Points on a hilly landscape, in no order, each with its height.
From any point a climber steps to the highest of the 2 points nearest to it. It stops when none of these is higher. Distance is the straight distance between rows; heights are no part of it.
k_749 h=6.65: [-23  33  31  29  17 -12   1 -22  -2 -37   0  22   6  -1  15 -54  29  31
  58  28]
k_81 h=4.27: [ -6 -31   6 -13 -11 -32 -18  45   9 -14  22 -28  24 -21   9  12  30  -6
 -22 -13]
k_29 h=5.39: [ -9 -24  21 -24  11 -13 -19  -7   9  13  10   6  -1   4   4  19 -49 -30
   9 -42]
k_935 h=2.71: [ 32  -1  20 -44  12  36  -4  -9  12  23 -17 -14 -30   1  -6  58  14  30
 -24 -13]
k_873 h=0.94: [ -2 -21  16  -4   5  46   0  -4 -13 -29 -25 -22   1  11 -33  21 -39 -12
  12  37]
k_200 h=3.76: [ -3  21   3  12  44   9 -16 -26 -29 -24 -24  16  10   9  14 -20  23   1
   8   2]
k_53 h=1.94: [ 24 -36 -14 -16 -14  37  40  22  27  22 -14   3  -2  13 -43   7  28  -2
 -11  12]
k_897 h=4.52: [-45  12  -2  25  15 -23 -31 -27 -43 -16  19 -31 -12  15 -14   7 -24  -9
   9  15]
k_406 h=5.07: [-28  17  -1  49  14  11 -31 -41 -31 -35  10 -21  -3   9  -2 -41 -19  21
  23  18]
k_491 h=5.15: [-20  10   7  22  32 -35 -24  12  -9 -14  10 -16  41  56  24 -47  10  23
  50  -7]
k_877 h=3.35: [ 18 -10  -9 -23  27  37 -14  -4 -27  -5 -46  -3   5  26   2  13 -43  -8
  -1 -23]
k_328 h=6.55: [-35  -7 -12  17  -7  40   8 -20 -17  11  -4 -17  20 -23  27  11 -47 -27
  38 -13]
k_920 h=0.53: [ 32  30 -16   5   3  57  14  21  -3  23 -26  -3 -21  37  15   5 -22 -10
 -16  -8]
k_980 h=4.78: [ -1  13   1  57  19 -34   8  11 -10  17  28  -6  35  11   4 -42  26  28
   9 -12]
k_968 h=3.99: [-14 -12  12 -32  32 -48 -33  -3  26  -2  25  13  18  16 -16  29  -7 -25
  -1 -33]
k_601 h=3.97: [-51  37  -7  -3  13 -15 -18  -1 -30   4  10 -12 -13   2 -27  27   1  -8
   0   4]
k_89 h=2.45: [ 14  33  16 -14  33  48 -18  -6  17   7 -17 -13 -31  -6  16  54 -16   8
  -8   2]
k_121 h=1.76: [ 33 -23  10 -31  22  18  15 -14  48 -11   1  24  10  -9 -27  24  34 -18
 -21  20]
k_343 h=5.19: [ 14  38  25  -3   6 -41  -1  10 -20  -2  41  -9  27  13  39 -26  -6   4
   5 -10]
k_257 h=5.70: [-21  -4 -13  56  28 -26 -57 -15 -61 -22  22 -34 -10  15  47 -38 -21   2
  20  46]
k_125 h=2.96: [-12  22   7 -34  31 -29 -20 -24 -10   9  13  28  12  -8 -14  24  16 -24
  -3 -32]
k_755 h=4.98: [-18  13  -2  29  23  -4   4  29 -13   3   9 -33  26  38   9 -24  -1  34
  19   6]
k_142 h=4.68: [-19  25 -23  40  10  17 -18 -60  -8 -30   5 -14   9  -5  -6 -44 -15  17
  -9 -33]
k_506 h=4.34: [ 23  14  16 -33 -30 -24  24  20  64  22   5  26 -27  24 -26  51  40  16
   2   2]
k_930 h=0.84: [-21   0 -31  13  -5  46  -7   1 -32 -16 -30 -29  -3  14  -7  16  -9 -16
  -1  23]
k_588 h=1.11: [ 31 -15   4  15   4  28  13  35 -36 -23 -37   3  23 -13  -3 -36 -28   0
   8  23]
k_332 h=2.33: [ -7   2 -20 -51 -40 -19   0  25  26  14   4   9  -7 -24 -31  34  63   1
 -15  -7]
k_398 h=1.81: [ 11 -33 -43 -33  -9  -1  16  42  32  29  -1  24   0   2 -55  -1  28  17
 -11  -1]
k_351 h=1.04: [ 20 -14  18  23   1  46   2  -5 -34 -41 -31  -5  12  19   2 -17 -54  -7
  25  37]
k_808 h=1.29: [ -8 -18 -11  26  16   8  21 -25   2  -8 -23  27   8 -36  -5 -48  10  27
  -3  -6]
k_916 h=1.28: [ 23  19  15  -4  -6 -46  24  13   5  31  39   4  34  -2 -24   9  10  44
  -5 -16]
k_340 h=4.04: [  7  44  48  35 -13  -3   0 -12  -5 -39  27 -16 -13   4  30  -7 -34  10
   3  25]
k_973 h=3.33: [ -6 -21   7  -4  -1  -9  28  22  -2  15 -19  -3   1  21  23 -11  32  -8
  -3  15]
k_278 h=6.90: [ -2  16  25  11   1 -11  30  -1  46 -11 -18   7  48  12  16 -12  47  37
  40 -22]
k_393 h=5.01: [ -7  12 -10  34  -1  -9  -6 -32 -30   2  24 -10 -16  41  34 -20 -62 -38
   9  37]
k_759 h=4.28: [  4  17  -3  21  19  15  -8 -45  23 -25   4   3  32  -9  22 -41   7   5
  -3 -42]
k_244 h=2.17: [-15  10  35  63   0 -29   4 -16 -38   5  -3   9 -29  13  14  -5 -11 -10
  15 -22]
k_586 h=1.71: [ 30 -18 -17 -48 -66   1  -9  33  46  -1  21  -1 -23 -16 -46  26  37 -14
 -40 -20]
k_967 h=6.94: [-32   2 -20  51 -13  30 -20   1 -27 -25 -24 -17   9  -4  17 -16 -48 -23
  40  -2]
k_708 h=1.12: [ 10 -16   1 -32 -49   9   9  10  36  14  21  14 -25  -2 -41  34  10 -54
 -15 -22]
k_403 h=3.54: [  8   2  10  -6  29  10 -18 -33 -64 -20 -47   1  -4  15  11 -10 -22   3
   3  -8]
k_989 h=6.89: [ -9  -4   3  36 -33 -14   9  22 -37   0  -5 -40 -26 -15  -6   5 -17  18
 -32 -13]
k_413 h=3.98: [  5  25   5  33  36  29   4 -37  20 -17 -29  32   9   4  42 -48  16  -4
  13  -6]
k_865 h=3.55: [  5  37  -6 -50   3 -29 -14   7 -24   4  -3  17   6 -24   2  17  24   3
 -24 -20]
k_697 h=7.54: [-13 -17 -14  35 -22  10   2   1 -60  15  -3 -27  -7 -33   1  -9 -31  -5
 -16   7]
k_686 h=6.63: [  3 -31 -43  32  -2  31 -12  -9 -47  -4 -41   4  10   2  23 -26 -69 -30
  20  -6]
k_629 h=7.50: [-44   0  -2  37 -15   5 -12  21   1 -16  -4  -5 -20  -8  28 -13 -48 -27
  41  27]
k_286 h=1.75: [ 12  21   2  -9   6 -83  -6   0  15   9  29  17  41   9   9   4  40  32
 -20 -24]
k_581 h=3.38: [ 10 -10  -4  21   4 -14 -11  10   1  11  -4  24 -25 -34  30  -7  -1 -31
 -28 -11]
k_213 h=6.04: [ -7  10  29  10  19 -19 -27  -8 -38  -9  36  -8  39 -11  24 -28 -21  -9
  34 -12]
k_377 h=6.64: [-31 -45  -1   6   7  -3  10  21 -11   7   7 -30  -6 -15  41 -10 -20  -8
   9  54]
k_337 h=6.14: [-23 -21 -11  43  16  10 -19  -9 -34  -6  14 -38  -3 -12  53 -17 -31   5
   3  58]
k_372 h=3.11: [-30 -26 -23 -12  -5   5   8  27 -10  55  -7 -20 -22 -20   3  16  20  18
  -3  -7]
k_647 h=5.56: [  7  15  38  29 -26  -8   5 -13  29 -45  19 -18 -11 -17   5   5 -10 -15
 -22  -4]
k_707 h=0.66: [ 14   0 -21  69  20  43 -32 -16 -67 -23 -33 -11  -6  -7  24  -3 -63  19
  37  53]
k_108 h=0.78: [-20   5 -44  40  13  53  -8  -6 -14   2 -30 -18 -23 -19  10  18 -35  15
  -5  19]
k_875 h=4.29: [-10  25  13 -31 -17 -38  -8   9 -27  -3  17 -10  -2  -8  27  -2   0 -18
 -21 -17]
k_231 h=2.51: [ -3  10 -48 -47  10  -1   5   6  40   9  11   2  26   9 -12   4  65  -1
 -39   3]
k_100 h=0.64: [  6 -15 -10 -30 -44  50  12   0 -14   1 -37 -22 -23   7  -4  12 -19 -33
 -11 -23]
k_322 h=7.68: [ -7  17  37  42   5  -7 -27 -10 -18 -38 -14  29 -10 -18  43 -59 -13   4
  64  10]
k_270 h=0.72: [ -5  35 -22  46  43  51 -24  -9 -36  -8 -18  -8  -7 -10  29  -3 -34  23
  33  22]
k_31 h=6.93: [-13 -28  33  19   8  -2  -9 -33 -44  -8  -2 -12  10 -17  45 -23 -33 -11
  40   8]
k_999 h=3.09: [ -5  -5 -11  20 -16   0   8  18 -21  24 -24  16 -28  -4  43 -15 -23 -38
  -5   5]
k_22 h=3.88: [ -5 -12   6  29  24 -48 -16   4  -5   1  15  17  -3  -5  23 -21  14 -22
 -14   6]
k_196 h=4.64: [-18  21 -17  25  24   9 -35 -26   6  -5   4   3  -3  37  52 -23 -60 -29
  27   7]
k_698 h=5.82: [-22 -24 -11 -41  29 -22  12 -20 -35  21  -1  13   0  30  -4 -28 -23 -16
  11  15]
k_918 h=3.47: [-59  12 -31 -15 -22 -14  -8  18   5  15   8   6 -34 -11 -36  25  11 -21
   8  -4]
k_263 h=7.40: [-14   0   9  51 -30   9   4  10  11 -22  11 -50 -10  -8  20   3  -7   5
 -21  -7]
k_7 h=2.83: [  1  24  10  22 -35 -13  29  -4 -23  17  16   0 -20   8  14 -13 -24 -46
 -11   1]
k_807 h=6.98: [  6 -37 -19   1  -5  20  11  -5 -42  22  11  -7   6 -35 -36  -9 -30 -17
 -26   1]
k_641 h=2.70: [ 27 -10 -15 -51 -26  15 -19  23  51  33  23  16 -67   1 -41  41  -2  13
 -21   3]
k_841 h=1.62: [-12  -2 -16 -28 -21 -21  28   9  37  17 -16  29  20   2 -48   1  32  31
  12 -21]
k_711 h=4.39: [ 32  35  44  40   1 -23  -1  17   2 -20  25   6  17 -13  26 -27  -6  14
  11  -3]
k_752 h=0.77: [  0  -2   6 -15 -49  17  15   9  -5 -10  -2 -15  -5   9 -24  27   6 -50
 -14 -18]
k_409 h=2.84: [ 23  29 -15 -43   0 -23   3  -6  20   7  25  20  28  27 -25  12  43  -7
 -35  -6]
k_729 h=6.45: [ -3  -1  32 -28 -26  12   6   2  14   3 -30  21 -51   5 -49  66  37  -3
   9 -12]
k_633 h=3.22: [ 15   1 -10 -15  22  45   8 -17 -11  13 -23 -20  12  17 -26   6 -26  27
 -15 -33]
k_513 h=2.21: [  9  14 -12 -39  15  26 -17   4  46  10  14   9 -36 -12 -35  34 -31   5
 -25   5]
k_630 h=0.45: [ 46 -22 -15 -50 -35 -38  12 -19  76  19  35  34   2 -10 -22  21  26   6
 -41 -16]
k_775 h=1.14: [ 57 -18  15 -42 -11 -10  33 -21  59  17  33  27  28 -23 -24  24  31 -19
 -26  -5]
k_152 h=6.15: [-15 -16  -1 -22   1  26  11   1  -5  30   6 -15  12 -10  -2  24 -39 -19
  21 -32]
k_91 h=0.58: [ 22 -11 -26 -21 -21  53  -6  36  -1   2 -28 -19 -31  25 -12  20  -6 -16
 -33   6]
k_901 h=6.16: [ 16  -9  10  -3  10 -24  29  11  42   6  -6  14  44 -16   7  16  73  31
  12 -10]
k_234 h=5.43: [-19   4   3  -4  23 -14  10 -33 -21  15   9  15 -21  29  24 -36 -51   2
  22  32]
k_979 h=1.43: [ -3   1  -5  13  -5  -5  37  -5  18   2 -23  25   0 -10 -34 -23  19  66
  -2 -17]
k_62 h=2.50: [ -9  16  33  20 -21 -38  39 -23 -18  18  19   8 -11   5   0 -15  -1  -3
  -1 -20]
k_767 h=5.36: [-37  14   0  41  44 -14 -55 -14 -23 -29  20 -27  10  33  23 -40   2  12
  50  15]
k_694 h=3.64: [ 13 -33  12 -25 -15 -20   5  27  13  13   6  -9  -7  12  -2  15  31  -7
 -32   0]
k_605 h=6.23: [-11  24  17  25   6 -10  29  -4  47 -19  -7  25   9  -9  19 -33  23  42
  34   9]
k_472 h=1.89: [ 10  -2  -3 -59 -46 -13  18  34  42  -6  -9   3   1 -27 -17  42  89  31
   1  23]
k_478 h=3.39: [ 47   4  13 -71 -47  -6  -5  32  61  19  23  29 -46   1 -34  55  28  21
 -13  26]
k_906 h=5.25: [  1 -12  13   1  21 -22 -14  19  29 -27  -2   8  42 -23  16  10  52   0
  -7  -9]
k_800 h=8.14: [  6  -5  35  19  19   1  -5 -20  -8 -18 -16  20  -1 -39  36 -35 -34  17
  28   4]
k_821 h=6.31: [ -8 -31  -8 -50  -1 -12  25 -10 -34  20   8  10  14  -6 -30  -9 -20 -26
 -13  10]
k_38 h=2.99: [ 17   3  10 -30   3  22  14 -20  14  17 -12  -8   9  -8 -22  34   9  32
 -21 -49]
k_891 h=2.90: [-40  12 -14 -29 -33 -45  14  29   9  29  32   7  -4 -19 -45  34  44 -14
   8   6]
k_258 h=3.21: [  1 -28  -7  12  15  16  28  41 -32  41 -24 -13   3 -11   1   4  19   7
   2  14]
k_164 h=1.10: [ 54 -46 -19 -77 -56 -17 -21  24  64  18  38  19  -6  -9 -38  26  50   8
 -38 -19]
k_890 h=2.20: [ -5   7  -2  -5  17  37   3  -5  30  -4   4  -6 -12 -16   6  20 -14 -13
  -7  20]
k_39 h=2.30: [ 46  28  -5 -38  -4 -69   6 -16  34  20  20  14  54  32  -4  17  50  21
 -39 -13]
k_387 h=4.42: [  6 -17  -6  37  40 -32 -22  16  14  -4  27   0  29   0  -3 -20   2  13
 -19 -11]
k_474 h=5.37: [  5   8  26 -31 -25  -4  27  -1  36 -15 -22  17 -30  37 -26  42  20 -10
  -4 -17]
k_613 h=1.18: [  8 -33  -8  45  16  16  11  -3 -33 -24 -25  -1  17  -2   3 -62 -12  17
   7  14]
k_693 h=2.04: [ 10  -1 -14 -17  -4  70  28  13  39   9 -17   3 -22 -10 -22  25   3 -10
   6  28]
k_840 h=2.16: [ 31 -17 -15 -52   0   6   3   1  42 -23  -9  15   2  -3 -31  11  60  10
 -52   8]

Two climbers start at each pair of points below. Name the first point that both come to, or write none.
k_372 / k_930 | none
k_258 / k_108 | none
k_841 / k_125 | none

Where does a climber stop that starts at each point below?
k_707 | k_767
k_270 | k_767
k_62 | k_767
k_244 | k_767

Call two points neighbours if one is among the 2 nearest of the other. Go from one point of each pair to the other, from neighbour to neighbour, staying as high as possible. Name the lowest point that can't be avoided.
k_278 / k_697 | k_340
k_767 / k_729 | k_890
k_278 / k_800 | k_605
k_697 / k_263 | k_989
